Points, in no order, along strands that fork and pass close to each other.
In the rows, zero is written as 128.
Two points are linked if the straight distance between their rows is under 96.1. Some points are linked to none.
Z950: [173 126 159 108 137  94 127 174 139  99 126 126 110 139 151 133 106 121
 150 120 136  85 146 146 103 129 151]
Z193: [149  80 126 110 112 138  87 167 131 110  73 107 144 143 142 129 155 120
 110 112 188 103 107 116 141 107 119]
Z591: [132 129 127  51 112 105 123 104 107 109 101 149 140 159 104  91 157  73
 154  83 142  75 138 174 113 130 132]
Z930: [141 185 155 108  93  93 101 144 160 154 176 132 120  93 177 166 112 105
 160 142  38 165 133 186 195 177 105]
Z481: [126 120 133 167 189 111 177  94 129 122 137 105 132 154 124  93  77 170
 149 168 126 115 150  93  86 122 177]
Z642: [164 159 165  84 116 107  85 141 113 121 173 143  97 124 128 144 142  62
 150 126  49 142 141 175 154 162  81]
Z985: [ 59 141  69 155 159 151 160 142 129 121 117 164 147 115 100 101 113 189
 110  86 174 119 137 146 113  96 172]
Z123: [135 150 106 101 126 118 108 143 112 134 125 144 108 115 128 138 174 145
 113 111 125 107 129 155 133 156  78]
Z401: [165  99 147 110  94 125  90 145 130 139 122 110 107 118 153 156 150  98
 124 125 129 134 120 131 146 140  98]
Z706: [136 140 147 110 142  90 111 102 109 126 154 129 102 120  93 115 123 108
 170 135  66 134 153 172 123 173 133]
Z471: [126  95 137 158 157  92 160 104 156 103 100 101 156 168 105  79  77 127
 125 119 161 103 133 104  87  87 175]
Z939: [181  99 167 126  79 151  90 139 188 171 115 102 137 133 160 170 106  89
 125 133 122 151 109  92 183 151 140]
Z115: [158 134 176  88  69 128  68 153 127 160 172 120  89 127 190 192 124  54
 120 139  83 168 117 156 156 157 105]
Z719: [106 113 127 175 172  96 181  95 128 106 124 124 142 163 114  89  74 144
 126 131 153 111 144 115  75  82 185]
Z124: [130  90 123 145 123 200  96  93 128 139  94  98 191 121  99 103 138 143
  88 140 144 170 104  61 155 103 104]
Z314: [187  84 181 123 110  98 111 145 170 108  91  91 133 154 136 128  99 104
 131 129 148 106 135 105 114 132 156]
Z35: [115 114 100 167 152 174 145 100 125  81  99  98 209 134  92  99  96 156
  94 122 167 134 100  98  82  50 116]
Z525: [156 128 148  57 104  76 114 115  94  79 123 145 123 151 103 101 155  74
 169 107 117  81 135 172 101 128 113]
Z227: [162 112 148 153 138  96 150 129  95 116 133 105 105 116 114 140 131 142
 139 159 114 117 127 120  80 132  90]
Z761: [172  98 159 137  97 161 106 165 174 161 110  95 135 126 170 173 100 106
 107 144 154 135 125  64 145 140 138]
Z982: [168 139 157  90  94 108 112 191 169 145 127 119 136 117 191 163  94 100
 163 121  98 131 133 161 160 151 149]
Z698: [100 132  94 161 172 141 151 112 122 123 117 124 126 115 100 112 131 176
 108 120 137 128 130 116  99 115 131]
Z817: [108 130 126 103 150  86 150 143 105  91 118 147 123 138 106 111 137 147
 135 103 158  84 135 168  71 114 140]
Z43: [158 129 154  97 115 104  92 143 125 132 132 118 100 119 140 144 146  89
 145 136  85 137 136 160 144 156 102]
Z588: [113 112 113 171 140  98 175  79  89  79 135 133 128 134  76 112 149 149
 113 123 131 133 112 120  72  97  92]
Z45: [181  94 156 147  86 118 118 155  83 112 134 111  83 125 154 161 135 111
 109 156 153 115 112  96  92 106  88]
Z414: [166 143 145 111 104 124 121 163 188 163 124 111 117  97 168 165 108 118
 146 132 103 139 132 138 183 163 136]
Z150: [150 120 147 138  96 168  97 136 175 183 123 102 118 108 177 173 127  93
 115 150 108 164 120  92 206 161 113]
Z941: [ 62 145  70 186 188 129 184 116 102 125 168 160 112 146 102 117 124 209
 139 127 146 126 132 118  79 103 169]
Z253: [186 122 178 126 125  73 128 154 104  85 159 125 103 124 112 141 100  95
 183 160  58 135 151 158  93 155 124]
Z410: [145 139 121 168 119 195 129 133  97 137 129 100 118 105 128 147 162 155
  86 169 116 146 118  71 126 117  77]
Z589: [ 66 156  87  80 100 106 155  93 127 123 159 208 132 166  83  98 192 104
 126  91 138 100 154 176 100 137 140]
Z675: [130 121 122 108  87 160  98 187 145 149 112 132 109 114 209 166 138 113
 100 124 164 135 114 135 176 128 113]
Z208: [112 157 111 130 156 133 137 108 155 163 119 125 129  92 117 121 110 157
 135 120 115 132 137 135 180 166 152]
Z782: [ 74 133 110 149 152 104 168  89 108 116 159 148 107 140  86 101 154 151
 127 129 117 125 133 146  90 135 134]
Z264: [140  91 134 134 123 116 122 130 106  97  86 108 150 133  96 111 140 147
 109 125 173 107 107 115  95  89 116]
Z654: [178 121 146 115  97 111 119 173 101 116 146 115  84 111 160 165 125 110
 123 159 112 133 125 125  91 125  87]
Z270: [190 108 185 131  86 105 120 161 113 125 166 108  84 125 153 182  96  78
 131 163  85 141 134 126  79 132 113]
Z959: [ 76 155 111  70 137 104 134 101 167 141 126 165 140 144 127 107 126  95
 198  85 106 109 138 189 171 150 185]
Z789: [161 122 162  88 119  66 128 143  93  75 139 140 109 140 100 122 127  88
 188 124 105  89 142 174  82 134 117]
Z336: [ 96 120 102 169 146 143 170  96  88  90 117 128 154 119  80 116 149 162
  93 120 149 130 111 125  76  91 110]
Z771: [ 77 119 107 129 157  88 156 112 128 116 131 146 119 148 105  88 127 136
 129 112 151 101 146 156  84 114 152]
Z802: [136 119 146 122 134  88 124  82 110 131 147 123  97 134  68 114 151 106
 145 124  86 136 132 153 111 155  90]
Z145: [ 79 142 134 100 136  80 143  75 120 124 172 158 109 154  85 100 137  82
 179 112  78 126 142 178 108 168 149]
Z916: [116 112 125 160 185  84 176  93  95 110 164 123 101 147 105 108  82 150
 152 152 122 122 137 123  71 122 154]
Z975: [174  79 155 160 102 131 130 144  86  96 119  99 134 121 141 145 149 133
  93 152 154 132 109  82  93  92  85]
Z626: [132 115 126  62 114 112  89 103 117 130  94 138 132 156 113 105 164  92
 130  84 145 111 120 156 143 133 117]
Z101: [ 58 169  79 107 142 130 145 129 151 138 128 180 135 117 117 116 147 168
 133  75 159 108 137 175 168 141 161]
Z217: [ 76 143  91 182 167 112 188 124  96  87 153 160 133 140  98 107 137 190
 121 116 159 102 128 139  60  90 140]
Z584: [160 140 127 169 164 140 172 146 115 125 133 107 112 104 140 147 111 165
 119 175 116 125 145  89 103 118 117]
Z579: [126 144 134 152 127 173 110 110 140 185 115 104 128 105 119 127 149 136
 102 148 114 168 123  87 179 155 101]
Z804: [150 115 133 171 107 196 113 150 105 136 118 102 147 115 153 152 154 151
  87 171 147 148 104  48 130 100 100]
Z317: [ 62 156  93 142 167 135 150  99 146 167 146 150 110 123 113 111 111 158
 150 111 123 141 138 139 164 163 184]
Z390: [ 93 126  95 183 171 169 159 111 136 108  92 117 191 123 106  89  86 178
  94 126 157 135 127  99  92  63 148]
Z925: [144 151 115 172 146 204 141 105 100 123 114  93 179 105 117 118 150 183
  91 181 122 152 132  51 109  88 103]
Z11: [121 136 113  87 131 106 126 147 104  88 102 157 130 149 124 109 157 126
 133  85 184  72 136 161  98 117 123]
Z938: [162 171 163  89  92  94  86 153 127 133 186 146 105 107 161 176 144  77
 147 124  35 156 142 191 176 162  80]
Z488: [ 81 131  94 162 166 142 164  80 140 145 130 139 138 134  83  97 120 157
 113 127 129 150 139 105 120 122 153]
Z461: [139 130 104 171 126 205 111 150 115 147  98 122 163 104 151 132 141 165
  78 154 143 141 112  53 150 105 122]
Z755: [117 181 111 147 157 129 141 122 148 171 163 142 101  79 145 149 110 164
 159 134  72 159 138 138 204 180 119]
Z449: [172 154 157  84 127  65 126 148  77  76 175 158 109 123 105 128 122  91
 188 142  68 116 151 177  94 154 135]
Z647: [146 125 169 108  71 148  81 150 122 152 172 122  71 122 210 215 118  74
 110 138 118 163 122 140 140 141 104]
Z329: [ 76 135  87 178 175 154 167 124 131 103 121 136 164 136 111  96  98 197
  98 121 170 108 141 112  93  74 170]
Z619: [160  68 148 136 107 144  90 176 138 118  84 110 155 149 168 129 123 125
  90 129 202 117 107  86 147  94 130]
Z997: [135 191 136 130 130 107 120 141 166 166 167 137 107  77 153 166 115 129
 170 127  46 161 127 168 205 186 115]
Z234: [ 76 143 112  92 134  85 149  80 116 127 160 176  98 162  78  96 158  98
 149 108 121 110 148 184  89 149 142]
Z156: [ 43 170  69  77 111 130 148  98 147 134 169 218 145 153  81 102 204 115
 104  72 144 117 150 181 126 150 125]
Z684: [112 139 147  94 151  75 125 101 110 113 170 149 117 153  92 105 110  87
 201 135  44 134 149 187 115 172 156]
Z542: [185 111 183 120 111  94 126 144 121 116 157 117  96 111 124 154 100  75
 155 178  70 148 135 140  97 148 105]
Z24: [133 110 120  75 101 141  82 142 119 121  87 128 136 139 138 114 170 118
 118  85 167 108 116 145 155 125 111]
Z490: [143 129 147 157 108 179 107 120 143 179 141 109 111 105 162 166 135 105
  97 159 100 169 120  65 182 151  86]
Z448: [123 132 117 136 150 175 153  81 159 155  92 119 177 114 109 108 100 151
 114 146 132 143 133  68 164 133 167]
Z72: [ 73 159  78 130 158 148 137 144 145 136 103 160 149 104 113 108 138 186
 114  79 181 109 130 156 139 119 156]
Z672: [142  96 154 114  75 141  79 161 122 146 139 109  82 136 200 186 143  78
  99 145 131 149 117 123 142 136 103]
Z267: [136 116 137 118  78 178  97 195 131 141 129 128 102 128 210 188 138 124
  84 138 174 137 101 101 142 109 120]
Z293: [151 151 138  76  56 127  80 156 172 159 140 120 118 114 213 191 125  75
 150 124 107 157 100 167 203 144 119]
Z728: [151 142 151 106  77 132  65 146 160 170 150 122  92 110 188 178 149  82
 127 119  93 161 122 156 198 168  83]
Z301: [142 127 144  92  70 153  85 170 158 163 116 115 113 117 214 165 148  89
 139 120 147 151 108 147 221 142 122]
Z81: [ 69 185  98  61 141  99 142 102 167 143 158 180 158 163 149 108 119  96
 221  87 106 118 131 202 203 145 203]
Z216: [128 129 102 111 135 131 113 177 110  91  93 135 148 133 127 110 147 151
 105  84 195  83 116 154 112  91 119]
Z268: [154 126 140 167 120 157 124 104  99 137 134 108 108 121 106 131 160 150
  99 161  97 142 129  96 133 137  62]
Z131: [ 74 157  72 164 194 150 167  97 136 164 164 156 102 129 122 116  87 189
 152 133 136 153 139 100 145 138 190]
Z394: [149  83 142 132  87 151  87 189 123 128 115 111 121 131 195 162 133 115
  84 144 191 127 105  87 134 106 121]
Z708: [ 41 178  72  84 120 137 154 107 160 156 152 203 135 131 102 110 178 144
 123  70 150 122 138 176 170 161 147]
Z412: [160  80 120 149 121 136 118 129  95 101 112  99 150 126 110 125 151 135
  84 136 167 135  86  88 109  92  83]
Z444: [162 110 161 154 102 185 126 158 168 164 120 102 162 129 171 158 100 119
  91 167 153 123 123  27 149 106 145]
Z130: [111  95  96 150 127 208  86 108 120 118  87 113 206 120  98 104 129 159
  85 136 155 162  97  83 127  75 109]
Z604: [136 134 113 155 141 183 140 121 129 152  94 102 162 101 120 121 116 168
  99 141 141 132 135  59 142 116 137]
Z345: [172 135 162 105 112 109 110 193 164 118 120 122 133 139 179 148  84 111
 170 122 111  92 152 152 129 132 166]
Z935: [110 130 111 151 172  81 169 104 102 125 157 133  92 136  97 108 123 162
 155 142 112 122 136 150  82 146 143]
Z724: [ 68 164  79 180 190 167 185 119 120 138 140 150 118 132 109 107 105 219
 134 137 134 147 139  91 115 122 169]
Z6: [126 104 109 151 116 136 112 146  95  96  81 127 173 123 103 108 151 152
  95  97 186 108  93 136 100  81 113]
Z413: [ 91 127 125 152 174 157 178  62 145 154 114 124 154 136 102  81  94 147
 126 159 125 156 136  72 130 118 170]
Z545: [ 88 122 114 114 160  89 150 120 152 134 124 148 116 173 117  88 106 115
 162 108 135  99 144 158 102 132 190]
Z534: [128 156 118 126 136 134 138 151 184 155 113 130 134  90 156 143 101 139
 148 126 125 134 126 142 199 173 148]
Z885: [125  82 101 163 124 182 117  97 103  82  88  90 204 135 104 113 127 147
  88 131 160 153  87  95 103  46 111]
Z420: [ 88 135 132  82 134 100 132 108 154 131 102 154 142 157 120  87 117  86
 165  81 138 100 137 180 129 127 180]
Z334: [127 116 127 140 140 178 109  80 140 163  89  94 159 123  98 102 141 133
 102 137 121 166 123  71 170 139 101]
Z622: [166 122 138 122 147  83 145 147 104  98 121 119  95 129 122 125 116 140
 136 145 124  97 139 142  94 135 127]
Z988: [156 104 161 138 139  93 144 137 148 111  97  93 144 153 106 101  93 124
 133 125 157  94 134 111  93 116 147]
Z808: [148 111 157 142 127 118 112  91 107 134 120 108 111 119  89 120 149 114
 121 140  99 138 129 121 130 150  69]
Z932: [143 109 135 166 145 101 159  90 106  98 125 103 134 128  94 117 133 147
 125 150 131 120 127 110  85 112 107]

A fork is a point with three links, a tip a point with one. Leave the first point through the second and follow the links. Name the first fork or tip that comes.
Z193 / Z24 -> Z771
Z619 / Z394 -> Z755
Z234 / Z589 -> Z444
Z448 / Z413 -> Z217
Z782 / Z935 -> Z314

Name the points in between on the shortest way along the links from the first point to the second, in order.
Z101 / Z130 -> Z72, Z985, Z329, Z390, Z35, Z885
Z448 / Z941 -> Z413, Z488, Z698, Z336, Z588, Z932, Z227, Z622, Z950, Z345, Z982, Z414, Z534, Z208, Z317, Z131, Z724
Z728 / Z789 -> Z293, Z301, Z675, Z267, Z394, Z619, Z193, Z24, Z626, Z591, Z525
Z808 / Z579 -> Z802, Z706, Z684, Z145, Z234, Z589, Z156, Z708, Z101, Z72, Z985, Z329, Z390, Z35, Z885, Z130, Z124, Z334
Z959 / Z45 -> Z420, Z545, Z771, Z817, Z11, Z216, Z6, Z264, Z412, Z975
